A landscape with many valleys, sampled at points; each row gives a point and its height.
A ball rolls from a point to the lowest of its 6 nearest points, and stops where none of them is lower. Distance is the straight distance between rows; heights are no part of it.
dimil h=444: [-13 5 -18 -52 21 4 9 -15 -12]
Bifa h=474: [9 23 0 7 11 1 19 -13 -6]
mibez h=445: [-16 -12 -3 -32 13 16 -12 4 14]
kabal h=586: [3 -25 20 32 -8 13 -18 31 43]
kege h=197: [9 44 42 4 -12 -11 16 -48 -60]
suzag h=324: [33 27 24 56 -12 -5 19 -13 -8]
falaf h=432: [-28 -40 -25 -31 -3 -2 -34 20 8]
meza h=341: [54 35 31 91 -28 0 10 -13 12]
Vezug h=507: [3 -14 22 16 1 19 -11 14 36]
vada h=377: [-31 -29 -42 -106 12 5 -18 1 -34]
tanu h=617: [-21 -47 -12 18 -7 1 -33 40 38]
Mita h=473: [-10 22 -22 -36 19 -15 24 -31 -56]
doga h=255: [25 68 64 0 -16 -11 21 -66 -55]
fiz h=534: [18 -10 30 43 -11 18 -7 21 51]
Gefar h=762: [-33 -57 -41 6 4 -15 -19 58 61]
Zenaf h=389: [-3 10 -8 -22 19 3 12 -13 -10]
vod h=268: [-34 -43 -54 -99 2 1 -27 17 -33]
Bil h=437: [43 20 29 63 -10 8 12 6 38]
zede h=438: [16 26 10 34 -1 -5 27 -13 -11]
rakid h=177: [-37 -51 -58 -83 2 -7 -29 31 -18]
Bigu h=459: [-21 -16 -31 -93 13 8 -13 -5 -25]
pivu h=662: [3 10 10 7 7 11 6 0 15]
kanu h=221: [0 28 4 5 2 -10 22 -32 -48]
turok h=396: [-26 -29 -11 -40 5 5 -27 15 9]
mapi h=300: [10 26 6 17 5 -7 22 -21 -25]
tugen h=593: [25 10 19 40 1 9 10 9 33]
gazi h=453: [-24 -14 -29 -75 12 8 -19 -3 -13]
Muvif h=281: [43 34 28 74 -16 -3 19 -12 6]
mab h=554: [30 12 28 48 -3 16 12 8 39]
nusik h=493: [-32 -52 -47 -21 -4 -11 -29 46 25]
fom h=630: [-15 3 -25 -69 19 8 1 -10 -16]
barag h=451: [-13 16 -28 -52 24 -6 16 -27 -37]
durez h=139: [13 31 25 23 -7 -12 16 -43 -47]
dig h=149: [24 53 59 23 -22 -8 18 -52 -46]
Ziral h=607: [-18 -48 -2 29 -11 -3 -27 45 40]
nugav h=261: [-40 -53 -66 -55 -1 -16 -27 39 6]
regoz h=456: [-18 -23 7 -2 2 13 -20 18 22]
lotik h=404: [-11 16 -23 -48 19 0 15 -20 -25]
fakib h=50: [15 40 44 23 -16 -7 13 -46 -53]
Nali h=54: [-35 -47 -46 -69 1 -6 -31 25 -12]
gezo h=327: [-7 17 -16 -22 19 0 18 -15 -25]
pom h=227: [30 33 37 46 -17 -7 13 -33 -33]
Pamob h=132: [19 33 33 37 -12 -10 15 -33 -46]
nelu h=424: [-21 -32 -7 -19 2 11 -29 22 13]
Simep h=565: [7 -17 31 38 -7 16 -12 25 51]
busu h=241: [-31 -37 -40 -85 4 5 -28 13 -22]
vipun h=278: [30 30 30 53 -22 -8 17 -28 -22]
giz h=488: [-10 6 -7 -34 16 6 3 -5 3]
gid h=866: [-32 -52 -36 6 -2 -13 -23 54 42]
Gava h=560: [14 10 19 22 4 15 9 8 27]
lonu h=305: [-8 25 -9 -12 7 -14 23 -30 -51]
dedez h=629: [-36 -61 -62 -28 7 -24 -18 53 55]
Musa h=609: [22 20 15 31 7 4 19 -4 14]
gari h=319: [34 33 46 52 -23 -7 9 -37 -30]
tovis h=504: [-25 -36 -14 -5 -3 -1 -32 30 23]
kud h=439: [-18 -13 -9 -43 11 9 -10 2 3]
kar h=364: [-9 18 -15 -39 20 -1 15 -19 -21]
famu h=392: [-36 -58 -66 -39 1 -19 -17 51 34]
gof h=842: [-32 -60 -55 -12 1 -17 -19 59 62]
dono h=390: [53 27 30 86 -19 4 14 -4 34]
vig h=573: [13 16 9 14 12 3 20 -6 3]
supap h=146: [41 22 25 64 -13 4 18 2 24]
Gir h=262: [1 26 -5 -2 13 -8 28 -26 -34]
fodot h=373: [2 41 31 -10 -7 -11 14 -52 -69]
bomo h=270: [44 30 27 81 -19 4 15 -4 17]
Simo h=592: [-10 -3 4 -20 18 8 0 -1 13]
tobom h=299: [-36 -51 -46 -40 -3 -10 -31 37 8]
nabi h=138: [35 10 36 62 -10 15 6 14 50]
fano h=180: [7 55 54 -6 -9 -13 17 -61 -64]
Poza h=635: [-26 -50 -18 25 -5 -2 -24 44 43]
Tuk h=475: [-18 -12 -14 -53 14 11 -8 -2 -5]
loker h=650: [4 16 1 3 13 5 18 -4 7]
kog h=353: [43 34 35 70 -25 -5 12 -24 -15]
deg h=264: [40 27 24 58 -13 3 23 -7 6]
lamif h=519: [-11 -25 16 18 -5 17 -23 24 38]
Tobe h=398: [58 31 31 92 -22 7 12 -5 24]
mufus h=449: [-1 18 -12 -12 17 1 20 -8 -9]
fis h=287: [-32 -36 -31 -52 4 3 -37 20 -3]
zet h=400: [5 22 0 3 15 -3 20 -13 -10]
mar h=538: [0 -2 13 4 4 13 -2 13 24]

Where does a ball stop that starts at each point below?
dimil | fakib
lotik | fakib
mar | Nali
Ziral | Nali
lamif | Nali
dedez | Nali
zet | fakib
